Points on a hilly landscape, in no order, each with its height.
From any point a ball rolls to the lowest of the 2 points nearest to it. It stops when none of these is lower. Distance is the straight distance between rows; heights are no part of it.
Rudav: [ 94 144 106 128 134 152  98 124 110 122  91 102 124 149 144 110 120 222
 100 133  70 120  98 145 115 137 136 155]  (h 63.1)
Bez: [105 172 135 119 159 114 111  77 125 118 117  99  60 151 128 147 176 179
 105 156 128  91 110  97 136 117 161 141]  (h 63.4)
lig: [105 137 133 122 135  83  73 104 114 109 128  84 131 163 145 158 170 191
 153 172  68 178  88 147 122 147 124 182]  (h 36.3)
fod: [146  96 126  99 100  75 164 130 109 153 153 109 151 130 166 148 170 115
 156 199 167 135 146 122 181 153 163 156]  (h 68.9)
vunu: [ 37  97 149 197 150  87 133 112 121 112 135 148 140 132 163 113 154 111
 152 104 153 138 147 133 120  94 123 138]  (h 54.8)
vop: [159  74 145 142 110 101 158 129  94 151 142 165 184  98 136 157 139  85
 124 151 174 116 172 147 171 124 133 121]  (h 63.0)
kifo: [139 166 134 194 164 129  86 113  87 138 106 140  62  80 166 142 200 130
 138 153  83 100 130 105 136 139 128 145]  (h 61.7)
zivid: [ 78  98 129 201 150 111 100 116  81 122 102 159 128 136 185 127 168 123
 159 115  81 118 159 154 138 107 162 154]  (h 65.0)
sak: [153  70 112  92 120 109 182 134 148 134 124 112 106 131 137 107 150 138
 114 150 154  82 126 132 166 144 190 126]  (h 43.6)
bel: [ 89 103 147 161 138 129 182 133 124 122 125 133  62  96 157 136 186  94
 124 115 145  58 124  80 169 104 146 113]  (h 61.3)
Volob: [157 138 132 146 162 148  82 102  81 159 106 156 144  98 148 131 185 112
 160 161 117 182 169 106 112 158 131 159]  (h 43.5)
povid: [107 166 104 119 148 173  87 149  81 141 129 158 118 147 147 149 103 110
 140 129  40  86 174 157  64 108 178 144]  (h 46.6)
Tago: [104 134 124  85 127 143 181 162 172 122 178 121  74 134  94 137 116  65
 133 100 166  50 143  89  98  95 174 100]  (h 72.1)
poku: [142 166 139 104  78 131 152 167 155 123 158  97 128 137 109 123  76 148
 129  85 120 140  93 147 119 141  89  88]  (h 56.3)
guve: [219 138 121  95 134 154 118 138 145 151 135 150 148  80 100  97 116 127
  82 136 146 140 162  95 113 159 113  88]  (h 60.4)
nune: [145  90 130 116 107  76 139 101 153 123 153 102 143 128 102 122 144 112
 115 154 186 137 125 127 161 145 118 120]  (h 45.1)
novof: [138  90 136 153 102  88 144 143 102 170 140 144 194  88 170 137 179 100
 149 154 178 146 171 116 148 141 122 127]  (h 65.8)
Kada: [141 170 156  79  60  81 153 140 141 142 191 108 152 154  74 150  87  98
 154 149 166 144  94 143 128 137 107 102]  (h 52.2)
feb: [156  99  98 112 118 138 139 126 193  93 109  93  91 130  93  70 163 124
 130 108 178 136  97  81 133 165 117 144]  (h 69.9)
vuv: [148 106 106 135 110 175 108 154  83 146  69 139 164 136 161 116 123 155
 131 101  68 123 164 155 129 126 145 139]  (h 39.4)
romi: [ 87 131 158 158 112 105 139 162  89 141 157 162 158 141 142 151  97  81
 142  90 103 104 170 179 109 103 127 111]  (h 43.2)
Niseg: [121 156 110 109 122 140  78 149  83 154 127 136 143 156 150 154 131 135
 174 150  53 106 156 148  83 109 207 165]  (h 48.4)
luki: [159 179 105 141 170 158 104 105 148 136 139 141 103  91 107  94 140  76
 141 143 185 147 157  68  95 125  91 134]  (h 74.7)
lek: [152 121 126 131 143 157  94  85  77 127  69 126 129 140 126 154 148 149
 137 162  65 144 118 149 165 147 130 159]  (h 50.7)
damoz: [133 164 157 130 148 153 111 125  95 145 134 139 131  95 155 143  89 153
  76 143  81  95 122 125 112 116 106 106]  (h 38.5)
duko: [111 145 133 157 140  76  77  99 119  99 150 115 108 134 146 151 174 139
 187 165  91 197 102 137 127 149 106 169]  (h 27.7)
bak: [ 46 109 152 166 141 123 149 115 115 129 108 120  74 141 168 132 191 140
 134 111 121  57 123  90 148  99 173 147]  (h 61.9)
Vabi: [118 145 112 137 157 141 117 100 151 114 131 121  89 119 119  89 155 112
 135 119 175 140 133  77 116 127 118 130]  (h 74.2)
Kob: [ 58 170 152  93 190 123  84  94 147 119 144 159 117 152 112 166  77 157
 116 169 117 181  98 164 102  82 132 101]  (h 26.2)
tepip: [ 91 158 164 111 119  75 124 121 101 159 177  99 140 131 152 182 141 128
 144 176 115 104 132 131 114 101 169 116]  (h 45.7)
bovob: [ 67 150 142 125 181 150 112 116  97 129 123 160 129 139 151 146  87 158
  84 133  86 101 148 154  98  73 153 122]  (h 33.8)
nuli: [174 100 111 169 103 149 101 154 102 150  85 146 172 101 152 107 160 102
 171 115 130 172 174 136 135 163 105 153]  (h 29.6)
Diran: [ 67 139 153 110 122  50 125  93 123 129 166  82 152 156 148 154 146 158
 130 168 131 135 120 132 142 105 149 121]  (h 41.6)
zoli: [101 100 160 186 103  83 127 152 108 141 146 144 192 117 162 131 121 138
 145 105 104 171 146 166 128 137  87 120]  (h 21.9)
Visod: [145 123 181 151 148 129 119 109 102 137 149 163 178  91 132 156  98 115
 121 140 129 175 130 145 131 137  62 113]  (h 21.3)
kini: [167 112 103  71 131 126 129 111 161 144 142 135 137 156  55 112  89  82
 129 146 176 103 159 148 109 112 186 130]  (h 36.9)
vuzin: [111 150 134 180 145 118 119 142 146 127 142 127 111  87 156  86 147 131
 146 108 150 182 124 103 104 144  64 121]  (h 14.1)
birek: [111 121 119 107 165 156 140 153 181 107 132 147 116 116 105  87 102 138
  98  74 166 139 145  77  80 119 121 116]  (h 32.6)
goras: [170 153 132 115 103 148 130 139 127 134 129 109 125 108 131 116 113 147
 110 120 110 141 115 120 138 142  87  96]  (h 57.4)
karop: [ 67 107 118 143 141 145 122 148 195  91  97 135 115 134 130  84 122 160
 137  77 150 196  96 113 106 139  74 134]  (h 58.8)
Tupo: [ 97 115 124 165 125 157 133 136  75 136  78 134  99 118 186 150 167 136
 117 118  81  47 129 144 155 106 182 149]  (h 62.4)
bol: [198 103 126  99 120 103 128 127 153 146 147 114 177 100 100 111 143 148
  87 155 151 188 122 107 146 186  78 109]  (h 57.0)
Tuf: [168 152  90 109 150 206 118 137 115 137  88 133  76 119 144  93 156 133
 105 118 110  77 144  79 115 130 171 125]  (h 55.2)
nen: [105 150 117 150 167 148  89 112 132 126  99 143 104 130 155  83 142 177
 129 127 106 185 130 120 108 139 110 140]  (h 61.6)
melag: [130 122 102  83 106 102 134  97 168 122 147 128 160 190  50 126  70  96
 158 134 189 139 133 157 106 101 155 146]  (h 31.9)
Vik: [159 116 103 126 163 166 129  82 156  80  85 138 106 136  77  91 109 140
 100 120 148 161 114 126 158 137  86 133]  (h 18.1)
Koni: [150 123 110 126  90 154 100 163  76 176 101 119 166 107 179 127 144 177
 115 142  77 103 137 142 124 145 152 144]  (h 42.3)
donob: [102 128 151 155 132 134 161 174 147 106 133 144 136 116 131 137  74 111
 111  55 142 133 133 141 116 118  85 100]  (h 39.8)
faz: [197 103  94  94 104 119 144 170 208 144 119 113 144 113  80  89 107 112
 123  91 191 134 138 114  91 178 155 128]  (h 38.3)
Kelo: [110 130 124 167 172 129 132  61 135  97 111 151  97 119 103 128 118  70
 128 134 189 137 128 132 140  93  91 151]  (h 58.1)
dunun: [178  85 140 118 129 100 165 119 173 128 140 117 122  85  94 116 124 110
  87 126 179 105 120 137 154 157 128  94]  (h 41.5)
bonol: [115 118 162 143 108 108 135 131  99 141 147 161 189 139 107 159  90  86
 143 117 144 141 167 171 130 107 109 127]  (h 41.9)
lofeb: [164 138 107 124 122 143  93 129  98 165 101 118 130 113 170 110 194 147
 150 171 115 163 138  95 136 176 134 154]  (h 47.1)
Defem: [132 116 161 120 169 131 119  90  91 147 143 171 208 123 111 150 111 122
 115 157 141 176 163 132 114 113 116 129]  (h 31.8)
Zevob: [164 143 134  69 134 128 135  83 144 120 146  98 110 135  87 140  93 173
  55 176 102  91  75 126 155 133 125  98]  (h 51.7)
gateb: [164  86  99 117 127 114 122 139 138 156 105  92 137 158 159  92 208 190
  83 155 131 135 115 101 180 182 133 149]  (h 50.2)
padad: [ 75  83 152 151 156 171 158 167 153  78  74 171 127 104 134 133  85 147
  86  46 105 126 133 127 132 108  91 115]  (h 26.8)
kapem: [166 143 119  95 154 156 122  77 133 120 106 121  98 125  94 117 129 179
  61 163  98 116 101 110 155 143 114 111]  (h 53.0)
gavif: [147 174  85 131 145 157 128 137 185 126 131 133  93 126  94 102 113  57
 160  95 198 136 147  79  61 114  94 144]  (h 75.1)
Mabi: [126  96 117 123  95 104 164 137 121 124 127 165 177 170  89 155  84  64
 138  94 178  91 175 179 133  97 160 142]  (h 34.9)
los: [145 156 161 150 100 134 122 129  76 126 149 134 115 106 134 189  88 109
 128 142  41  82  77 173 140 127 109 125]  (h 46.2)
Deg: [139 174 123 159 141 144 112 111 109 124  97 100  34 107 153 138 182 132
 140 140 102  89  93 109 153 133 137 136]  (h 61.2)
dal: [147 145 112 115 132 145 137 106 113 122 103 111  63 133 142 136 161 115
 140 160 131  88 116 116 177 125 178 136]  (h 60.7)
suziv: [164 142 126 151 110 160  91 160  62 170 122 141 148  59 178 151 149 151
 115 154  49 100 121 130 112 157 127 148]  (h 43.7)
zut: [183 104  86 154 159 191 123 131 128 117  69 177 118 105 121  99 144  69
 123  86 168 110 187  98 121 132 131 147]  (h 57.6)
fige: [138  57  99 105 132  79 124 130 150 135 106  88 199 187 115  86 176 180
 102 145 126 164 125 144 192 162 120 147]  (h 58.3)
ralap: [ 79 135 125 169 103  83  98 128 104 108 143 122 117 138 164 145 133 168
 153 138  43 118  94 156 123 115 134 154]  (h 40.2)
sep: [ 52  94 164 184 123  61 150  92 124 100 142 120 152 135 147 143 125 113
 146 122 164 152 120 167 166  97  99 133]  (h 57.5)
pufo: [165  58 103 110 125 109 163 146 147 151 111 117 132 112 151  84 173 171
  89 139 146 105 135 119 164 175 157 122]  (h 46.7)
tafab: [140 154 126 201 131 132 125 176 138 146 149 121 112  68 153 100 158  88
 156  89 141 145 144  93  95 147  74 107]  (h 16.8)
menat: [132 140 149 129 112 147 136 174 124 120 117 157 137 130 121 138  51 132
 118  77  87 147 120 184 115 129  75  96]  (h 38.2)
Muzup: [137 119 143 120 145  89 159 103 115 142 154 138 103 105 147 145 169 112
 104 186 168  80 138 113 176 121 176 115]  (h 62.6)
vuvo: [115  91 109 133  88 122 131 146 138 108  93  90 162 174 138  99 131 155
 158  95 127 161 120 146 146 141 127 139]  (h 66.5)
Gif: [ 59 151 125 126 145  79 104 108 156 122 155  84 126 173 144  92 169 157
 158 144 171 172 130  93 103 126 142 142]  (h 41.0)
Sedev: [118  94 118 141 169 171 128 114  85 130  83 169 145 133 144 118 137 140
  78 106 107  86 189 128 131  94 164 126]  (h 38.0)
tunu: [128 121  97  90 111 117  91 131 138 145 117  98 185 193 135 101 161 153
 174 160 141 174 152 111 114 144 177 149]  (h 59.7)
mazi: [111 154 108 125  76 115 117 155 142 131 145  79 120 171 142 115 142 105
 221 123 122 144 115 137 112 137 164 144]  (h 48.0)
nad: [154 105 102 106 123 148 138 175 195 119 115 127 137 114  96  79 112 135
 113  63 163 136 154  75  84 161 146 129]  (h 35.6)
lefo: [119 104  95 163 138 137 112 119 159 100  81 133 149 150 121  88 122 124
 160  98 175 179 139 128 114 126  93 163]  (h 47.4)
Toze: [107 177 172  92 128 109 121 140 126 153 195 149 167 152  97 153  65 119
 154 146 130 184 109 156  70 129  99 113]  (h 20.7)
Suzam: [ 82 138 132 191 148  94  97 127 153 126 151 157 141 102 157 106 127 107
 161 127 160 199 125 138  94 128  63 139]  (h 8.6)
zakif: [141 122 103 125 119 168 125 124  92 137  72 117  96 140 161 127 159 160
 121 139  95  75 119 126 161 122 182 149]  (h 61.5)
zes: [139 183 157 106 129 152 122 163 124 145 163 110 137  96 143 135  59 179
  62 125 100  74  95 114  91 119  91  76]  (h 39.7)
Belan: [164  97 104 180  75 141 144 191 104 139  89 128 143 104 185 118 167  89
 186  94 144 138 159 142 160 157 125 147]  (h 23.0)
Pav: [151 183 139  76 105 136 130 149 138 159 178 104 125 122 120 135  87 152
  87 138 112  89 109 104  98 121 134  78]  (h 40.7)
bubo: [148 145 132 121 156 182 136 138 107 129 116 148 115  99 140 125  93 156
  45 105  95  71 134 107 107 107 119  92]  (h 37.5)
leto: [142  51  98  91 131 116 148 134 206  97  79  72 145 188  78  78 154 152
 121 109 147 134  97 138 158 171 152 157]  (h 70.8)
kisif: [140 148 110  50 117 130  95 121 113 172 147 111 189 164 117 129 135 159
 157 170 122 177 151 108  91 143 177 145]  (h 55.0)
bagi: [ 42  99 147 159 132 102 145 123 120 109 118 124 126 143 166 123 123 179
 125 100  93 131 105 155 136 102 118 128]  (h 33.9)
nakeb: [122 119 134 120 140 125 129  94  82 142 139 160 156 139 117 171 135  60
 154 162 159 111 182 148 147  89 182 147]  (h 35.8)
Rone: [ 93 163 155  83 193 156  98  92 108 124 133 168 137 147 110 171  60 156
  94 167  95 134 128 165  99  74 143 112]  (h 31.1)
desu: [ 77 121 145 141 138 163 163 121 135  97 111 116  53 122 130 132 138  95
 128  97 107  67 110  96 146  91 144 124]  (h 61.8)
med: [104 108 125 126 102 118 159 124 111 126 139 143 133 162 117 160 120  58
 163 120 168  87 157 164 155  85 175 132]  (h 29.9)
gov: [146  97  94 108  97 126 140 136 163 102 103  76 119 169 127  85 160 152
 134 115 143 144 101 114 162 162 135 135]  (h 68.6)
moven: [104 150 156 170 141 118 106 112 131  94 148 159  91 106 144 164  83 142
 121 140  63 158  41 170 148 126  57 106]  (h 30.1)
nidog: [109 178 155 150 125  97 112 157 117 150 206 161 145 129 106 145  94  77
 180 140 116 173 123 142  69 138  92 129]  (h 26.4)
maki: [132 126  83  91 119 149 105 119 156 107  95  81 156 224 107  91 142 164
 160 150 121 161 123 130 134 140 176 151]  (h 59.6)
gedoz: [104 154 154  94 135  56 127  80 132 115 163  71 104 152 126 175 171 157
 106 196 145 113  94 114 165 114 147 126]  (h 46.5)
Vofav: [192 151  89  92 156 199 111 124 151 132 103 137  83 106 107  71 132 134
  94 114 133 119 147  68  98 148 141 111]  (h 54.6)
Zalab: [112 151 179 152 155 111 103 121  71 125 162 159 137  98 150 206  94 127
 114 162  48  79 104 164 104 102 128 134]  (h 47.5)
daza: [114  68 113 169 175 131 147  61 158  86  69 161 109 147  90 114 141  89
 130 107 190 118 131 117 146  99 106 176]  (h 56.0)
Zep: [152 108 144 160 129 141 183 131 137  95 128 143  86  75 114 149 125  53
 109  90 169  66 119 119 177 117 101 100]  (h 60.5)
Bilap: [ 87  88 154 150 119  74 171  85 145 106 161 125 152 135 113 145 118  99
 117 123 187 105 122 151 164  94 128 115]  (h 60.0)
Godeb: [150 109 130 160 126 140  97 153  99 161 113 165 205  95 154 107 146 119
 141 110 128 183 203 125  96 145 100 136]  (h 36.4)
Nedu: [ 90 115 164 188 157 131 141 135  92 127 117 158 133  98 179 132 121 139
  81  90  93  93 138 144 128 104 104 102]  (h 22.1)
mumi: [175 101 142 156 104 118 190 165 132 128 145 134 114  66 156 141 138  99
  94 111 161  77 130 119 179 137 115  84]  (h 60.1)
sugu: [173  95 109 126  94  95 159 162 114 158 133 116 149 104 188 110 188 126
 146 168 166 146 160 107 175 170 135 148]  (h 68.4)
Mes: [158  90 115  54 131 135 167 132 173 148 127  98  93 138 103 102 119 145
 102 140 142  72 118 133 126 133 213 106]  (h 41.2)
Fati: [171 112  91 138 159 218 113 127 120 111  57 157  97 138 121  78 159 112
 129  99 130 110 160  93 125 135 154 149]  (h 56.2)
vep: [120 147 149 125  86 118 174 155 143 120 156 100 103 119 126 137 109 113
 132  96 137 100  96 126 136 117 115  88]  (h 55.4)
Pof: [ 86 135 155 118 179 170 154 119 128 104 121 156  87 121 128 135  89 152
  50 107 106  65 110 113 119  84 126  99]  (h 36.7)
varuk: [ 88 125 138 150 189 162 130  90 100 115  89 171 100 133 145 126 124 173
  65 117 106  96 138 128 135  93 139 127]  (h 35.5)
pila: [146 139 129 115 114  98 109 118 115 153 142  91 145 117 153 122 194 150
 124 167 133 176 125  94 141 170 107 135]  (h 50.0)
Kuvun: [146 142 139  64 116  93 138  89 129 125 162  80 111 139 105 176 124 155
  88 197 118  84  73 132 166 121 160 114]  (h 49.9)
bameb: [110  93 106 149 150 150 125  89 134  87  79 134 140 176 102  98 131 120
 148 117 164 144 141 138 145 114 134 163]  (h 51.9)
madi: [ 77 117 108 144 168 150 102 125 164 111  84 135 126 158 138  77 146 205
 114 112 133 206 107 128 122 149  81 135]  (h 60.2)
lasur: [193 148 149 135 125 148 130 125 110 151 127 127 124  68 154 125 143 123
  97 148 119 128 115  98 153 159  76  93]  (h 58.2)
mami: [ 62 146 126  92 129  72 101 100 143 113 147  71 137 204 128 135 148 175
 160 167 135 162 118 127 120 110 178 146]  (h 33.7)
reril: [214 142 115  99 124 139 142 152 161 151 146 156 127  89  80 119  96  70
 103 130 187 104 161 116 109 150 123 107]  (h 61.0)
kekub: [201 125 129 132 103 169 111  98  66 136  92 134 135 101 136 171 145 124
 152 142  46 159  93 157 154 175 104 154]  (h 47.0)
rovav: [ 99 167 144  58 132 122 119 109 157 126 178 133 159 176  76 141  46 153
 130 158 146 188 107 154  92 108 118 107]  (h 9.3)
Pigo: [101  92 122  95 176 147 151  78 164  93 104 134  97 169  74  97 113 172
  86 118 123 107 109 127 145 116 152 128]  (h 26.7)
Gefad: [ 45 113 138 188 114  74 129 140 128  99 163 139 124 136 176 139 108 168
 146 105  59 133  73 173 127  96 117 129]  (h 36.8)
Toba: [132 153 156 137 105 100 111 157  95 167 189 150 177 114 137 148 129 116
 172 136  89 175 129 140  80 147 112 129]  (h 30.8)
vola: [ 92 109 139 157 109 130 156 166 184  82 107 107 110 104 137 103 124 148
 132  60 138 174  96  99 132 148  63 122]  (h 57.9)
ged: [160 118 107  92 162 171 136  89 172  89 108 126  80 136  59  87  98 125
  99 114 146 115 112 113 131 125 134 121]  (h 22.8)
maler: [ 69 157 124 121 129 115 114 128 161 110 157 113 118 160 123 117  88 144
 156 119 126 185  94 157  98 110 119 118]  (h 65.7)
bisaf: [175 189 110 145 100 168 118 178 147 132 137 113  76 111  99 102 108  77
 176  83 126 149 122 125  98 153  83 117]  (h 59.5)
Sul: [126 138 123 129  93 144 147 153 170  87 118  83  94 134 116 104 102 140
 152  67 123 164  81 132 127 151  72 118]  (h 57.2)
nifis: [145 164 105 109 108 159 151 153 125 141 137  98  61 139 140 138 144  83
 177 140 133  89 124 113 147 113 179 128]  (h 60.3)
ladam: [122 144 131  91 113 127 116 102  93 133 114 105 146 153 124 169 118 162
 124 169  84 114 123 148 140 106 170 141]  (h 52.0)
Romos: [132 132 103  93 171 159 106  91 159 100 107 142 138 155  81 104  89 160
 117 146 148 203 115 143 130 129  85 133]  (h 7.7)
parun: [ 88  91 144 177 155  84 134  97 119 124 128 160 180 114 143 115 146 122
 108 127 182 141 169 128 139 101 111 125]  (h 51.2)
gupa: [230 110 129  82 114 127 138 157 171 157 143 115 148  79 108 106 119 157
  63 139 140 133 127 112 136 190 113  79]  (h 59.2)
todid: [129 151 128  93  79 111 149 147 116 162 167 110 131 137 144 162 126 119
 152 155 129 103 124 135 143 116 170 113]  (h 48.3)
bof: [120 119 114 150 149 152  93 125 119 130 101 151 160 136 138  96 126 125
 150 107 137 171 185 128 101 118 127 145]  (h 42.7)
nunat: [ 73 102 131 118 145 124 149 104 132 111 115 121 137 158 124 116 110 192
  86 113 111 114 111 130 136  98 136 116]  (h 30.7)
Fef: [168  63 120 151 125 112 134 134 118 138 105 154 206 102 127 122 144 145
  96 125 147 148 173 134 166 150 107 112]  (h 38.1)
tonoz: [155 125 137  98 123 101 120  95 133 130 150  91 169 133 113 131 155 148
 102 169 134 207 100 111 159 167  70 133]  (h 53.7)
davo: [157 165 131  73 133 151 132 143  91 179 170 153 148 126 117 168 121  84
 136 164 130 115 171 111  98 116 172 114]  (h 42.5)
ratuv: [164 127 145 133 178 153  99  69  79 151 127 174 177  98 110 150 145  90
 135 164 152 174 168 113 110 129 120 153]  (h 38.6)
Babuz: [100 168 108 142 113 108  91 164 159 128 171 126 112 133 149  96 110 153
 177 115  87 195 103 128  75 138 100 129]  (h 66.9)
galip: [136 148 131 139  79  95 185 168 154 135 172 112 108 121  98 152 115  60
 157 100 194  94 109 129 137 117 111 105]  (h 54.7)
fid: [143  86 137 178 151 102 125 101 118 139 107 163 170  87 141  97 176 143
  87 134 175 150 172 101 156 151  96 124]  (h 45.8)
kibi: [117  69 112 109 120  75 141 104 159 107 128  91 183 178  88 109 130 147
 118 139 156 152 119 159 170 137 125 134]  (h 51.3)
Sori: [187 111 134 162  96 127 155 154 104 148 122 131 130  53 174 130 166 107
 119 134 139 124 133 115 179 161  85 107]  (h 59.1)
buvo: [ 67 150 135 135 141 134 127 110 108 132 121 114  78 131 157 143 167 182
  93 139 119  41 113 103 126 100 184 146]  (h 62.7)
Muzuv: [128 129 104 111 120 110  91 134 111 158 107  69 147 161 158 131 207 221
  81 173 106 132  98 111 165 171 137 170]  (h 46.1)
reti: [141 174 170  89  68  95 159 150 111 167 192 102 133 138 111 189 115  92
 170 169 130 122  87 140 141 132 131 102]  (h 50.3)
Gokof: [ 58  73 160 174 151 155 155 147 114 101  79 159 122 118 164 134 107 150
 103  57  75 100 126 152 132  91 108 127]  (h 24.6)
giru: [134 136  92  77 114 144 107 109 117 125  96  90 134 198 121 132 137 163
 152 166 103 117 125 136 142 120 200 146]  (h 55.5)
Pebor: [110  82 145 153 107 127 195 149 153  95 126 121  68  92 126 135 159  66
 140  97 169  65 111  88 173 109 120 123]  (h 60.9)
Kef: [179 130  96  59 131 159 139 128 172 132 141 118  85 133  83  92 111 107
 128 135 166  97 134 115 110 134 192 111]  (h 39.5)
Fevim: [158 181  96 124 106 184 143 181 135 146 136  98  56 123 125 119 130  78
 168  94 102  98 114 115 104 132 130 110]  (h 59.9)
fol: [105 139 107 137 111 161 101 137  81 125  90  90 106 122 154 131 165 206
  87 141  84  65  95 140 143 143 174 158]  (h 62.3)
dagib: [137 151 127 123  88 123 113 185 112 188 164 126 156 123 150 123 141 102
 187 135 125 155 166 126  93 149 144 127]  (h 34.8)
vuf: [153 139 132  92  58  75 183 154 155 127 178 117 131 145  72 154  88  76
 144 126 188 100 101 160 151 131 129 107]  (h 53.8)
robi: [104 115 158 139 130  89 172  95 119 121 167 128 108 114 137 166 136  86
 110 154 164  65 127 128 182  87 159  96]  (h 61.4)
dede: [ 96 133 116 132 105  91  80 137  96 141 117  80 152 144 164 139 174 209
 116 166  68 142  95 142 132 158 136 168]  (h 42.2)
kul: [133 141 138 130 162 115  97  61 104 103  89 107  97 154 111 162 166 154
 129 182 104 164 105 140 178 142 114 163]  (h 54.9)
Dat: [148 122 113 196 105 126 127 197 111 155 131 143 127  85 173 113 165  78
 176  91 124 133 175 122 109 147 112 123]  (h 19.0)
foter: [152 102 149 160 100 118 132 147  99 148 116 136 183  96 161 131 131 152
 106 114 110 149 148 138 146 144  85 105]  (h 29.8)
koz: [ 85 118 130 130 138 130 149 136 144 116 146 123 109 131 130 109 141 107
 132  94 162 100 151  81 111  96 150 116]  (h 73.4)
sunan: [187 194 150  55 107 158 137 154 107 181 181 135 135 120 105 160  94 112
 115 160 117 106 122 105  89 136 134  95]  (h 42.1)
Zap: [155 160  94  83 124 150 130 119 187 110 146  84  65 138  92  79 144 120
 140 126 165 133  94  66 111 145 141 120]  (h 70.6)
Lep: [121 111 191 181 136 107 119 127  90 135 153 175 172  98 160 164  93 126
 128 128  75 147 118 170 130 128  75 113]  (h 11.0)
Keb: [105 116 127 125 123 156 147 118 108 111 107 117  95 153 133 144 117 104
 140  98 107  82 122 138 152  88 172 120]  (h 62.5)
duda: [178 156 130  74  60 112 144 170 139 152 153 131 168 144  70 130  88  97
 149 126 165 147 131 142 112 148 115 117]  (h 54.1)
tiz: [116 172 115 152 122 110  73 135 103 110 141 110  88 121 151 147 154 171
 156 155  54 111 101 130 104 129 150 163]  (h 43.0)
moru: [117 123 144 102 139  72 137  95  94 148 153 119 137 126 152 186 186 130
 149 213 158 122 142 114 165 121 183 138]  (h 65.3)
segid: [103 145 169 128 143 111 102  93  68 124 127 113 134 107 137 200 130 166
 112 179  75  90 101 161 125 111 147 143]  (h 49.2)
lok: [141 144  80 141 151 178 106 123 166 109  86 148 115 160 103  89 104  63
 184  91 179 149 159 110  65 106 122 177]  (h 75.5)
lapof: [189 171 107  95 175 191 103  78 138 120 105 143  72 109  97  91 122 157
  69 147 121 120 120  80 125 142 117 113]  (h 54.0)
sope: [106 166 107 158 125 126  90 155  83 114 163 150 103 124 151 165 121 124
 152 139  32  80 128 145  90 101 154 150]  (h 45.2)
zusu: [129 160 132  84 132 142  94 125  87 169 149 143 171 146 128 151 111 141
 152 151  85 152 160 134  66 119 174 140]  (h 51.1)
zogus: [ 91 131 151 185 128  67 103 113 124 127 175 128 149 112 150 132 143 111
 176 154 123 192 123 140 118 138  89 145]  (h 17.8)
Balu: [104  94 136 189 154 162 128 105  69 116  64 158  99 132 168 134 166  97
 136 103  95  90 153 151 166 100 156 142]  (h 63.2)
riva: [ 93 118 164 191 136 105 110 129  83 131 135 157 154  87 187 145 113 181
  86 138  58 112 103 166 129 122  94 124]  (h 18.6)
Zene: [ 83 115 149 186 127 116 150 185 119 116 148 168 139 114 164 138 103 103
 133  53  91 109 155 165  95 118 101 109]  (h 41.4)
lizot: [160  67 140 137 123 110 184 146 112 136 131 157 137  95 152 151 132 105
  92 125 149  75 157 142 185 121 151  98]  (h 60.8)
Lef: [103 113 129  78 106 135 164 151 200  98 156 102  76 142  75 110 113  96
 142  97 163  81 110  85 110 111 156 118]  (h 71.6)
geke: [ 94 155 127 107 180 155  82  93 160 109 116 159 116 143  96 138  86 150
 120 150 118 207  82 170 123 118  82 110]  (h 18.4)
genef: [111 101 135 131 156 174 154 171 152  98 101 163 129 108 130 119 104 133
  81  44 123 110 179  92  96 120 116 117]  (h 29.7)
boze: [124 153 154 105 155 129 120 111  71 165 158 152 142 125 136 203 140  74
 149 173 121 105 179 133 110  97 181 132]  (h 40.0)
Mari: [175 157  90 138  89 158 133 175 178 112 103 121 115 122  92 104  90  95
 163  55 171 165 127 106  98 162  87 144]  (h 59.0)
Loni: [178  95 142  92 134 115 169 152 203 146 132 106 123  80  83 108 100 110
  84  96 191  95 129 120 111 168 158  97]  (h 40.1)
zusom: [ 68 133 114 158 111  93 107 130 151 116 140  90 126 165 163  85 161 135
 204 116 135 175 120 117 101 137 147 157]  (h 44.9)
kug: [119  83 123 135 104 147 146 136 117 104  89 128 147 158 125 124 117 129
 137  78 123 112 146 152 153 106 149 125]  (h 63.9)
Fusaf: [160 136 126 120 104  96 134 139 167 140 150 143 185 129  82 124  86 110
 131 114 195 171 145 131 101 134  83 130]  (h 56.1)
feri: [133 108 132 146 103 150 119 156 103 129  94 147 164 130 145 130  84 165
 118  85  60 146 139 182 125 129  99 126]  (h 35.7)
Mefam: [115 172 131 157 163 139  91 117 109 147 112 140  94 103 168 107 160 152
 122 144 105 128 144  99 107 133 127 135]  (h 62.2)
Gelet: [ 80  90 129 105 114 136 175 196 164 128 145 125  99 133 132 126 142  83
 143  87 151  51 164  80 112 101 178 117]  (h 72.6)
Rivev: [112 142 160 122 152 127 110  97 133 105 142 138 126 125 115 170  83 149
 118 162  93 191  59 176 138 132  69 110]  (h 25.8)
Rupeg: [104 139 111  61 119 115 119  99 159 111 160 105 163 208  62 121  71 153
 147 150 149 163 127 150 116 107 159 133]  (h 23.1)
Larak: [214 133 110 112 119 132 139 104 169 128 123 152 113 106  56 133  85  50
 115 125 189 111 129 135 127 133  93 125]  (h 60.6)
Milik: [128 166 124  99 114 156 152 130 183  95 167  95  73 136  78 109  93 102
 140  93 159 126  91 102 106 117 110 110]  (h 71.1)
tudi: [ 82 142 108 122 140 136  93 124 139 110 117 124 115 171 137 120  96 183
 151 129  75 167  97 160 100 120 137 141]  (h 64.4)
bizot: [164 143 141 157 108 151 102 117  82 131 108 126 113  80 156 161 129 142
 125 146  39 118  87 150 145 154 101 141]  (h 45.0)
Nobo: [170 120 110 132 131 119 138  66 172  91 122 133 105 118  73 123 102  75
 121 134 189 135 104 125 150 120  88 140]  (h 59.8)
tuga: [179 141  87 117  75 115 131 143 180 123 109 129 163 155  78 113  85  92
 166  87 187 161 141 125 100 147  94 152]  (h 58.0)
Sog: [129 122 145 155 104 104 163 154  97 130 115 183 177 138 102 168  84  34
 124  88 163  95 179 175 123 104 102 121]  (h 38.4)

For each start below, name the point where the ball stops.
tunu | Romos
Larak | Suzam
lok | Suzam
moru | Lep
leto | Lep
reril | Lep

Call two points neighbours if one is among the 2 nearest of the other. Go from one point of each pair to the other, from neighbour to neighbour, staying as low as possible. Name the highest point that can't be avoided.
Kada, med | kul
mami, rovav | mazi
varuk, feri | romi
med, Romos | davo
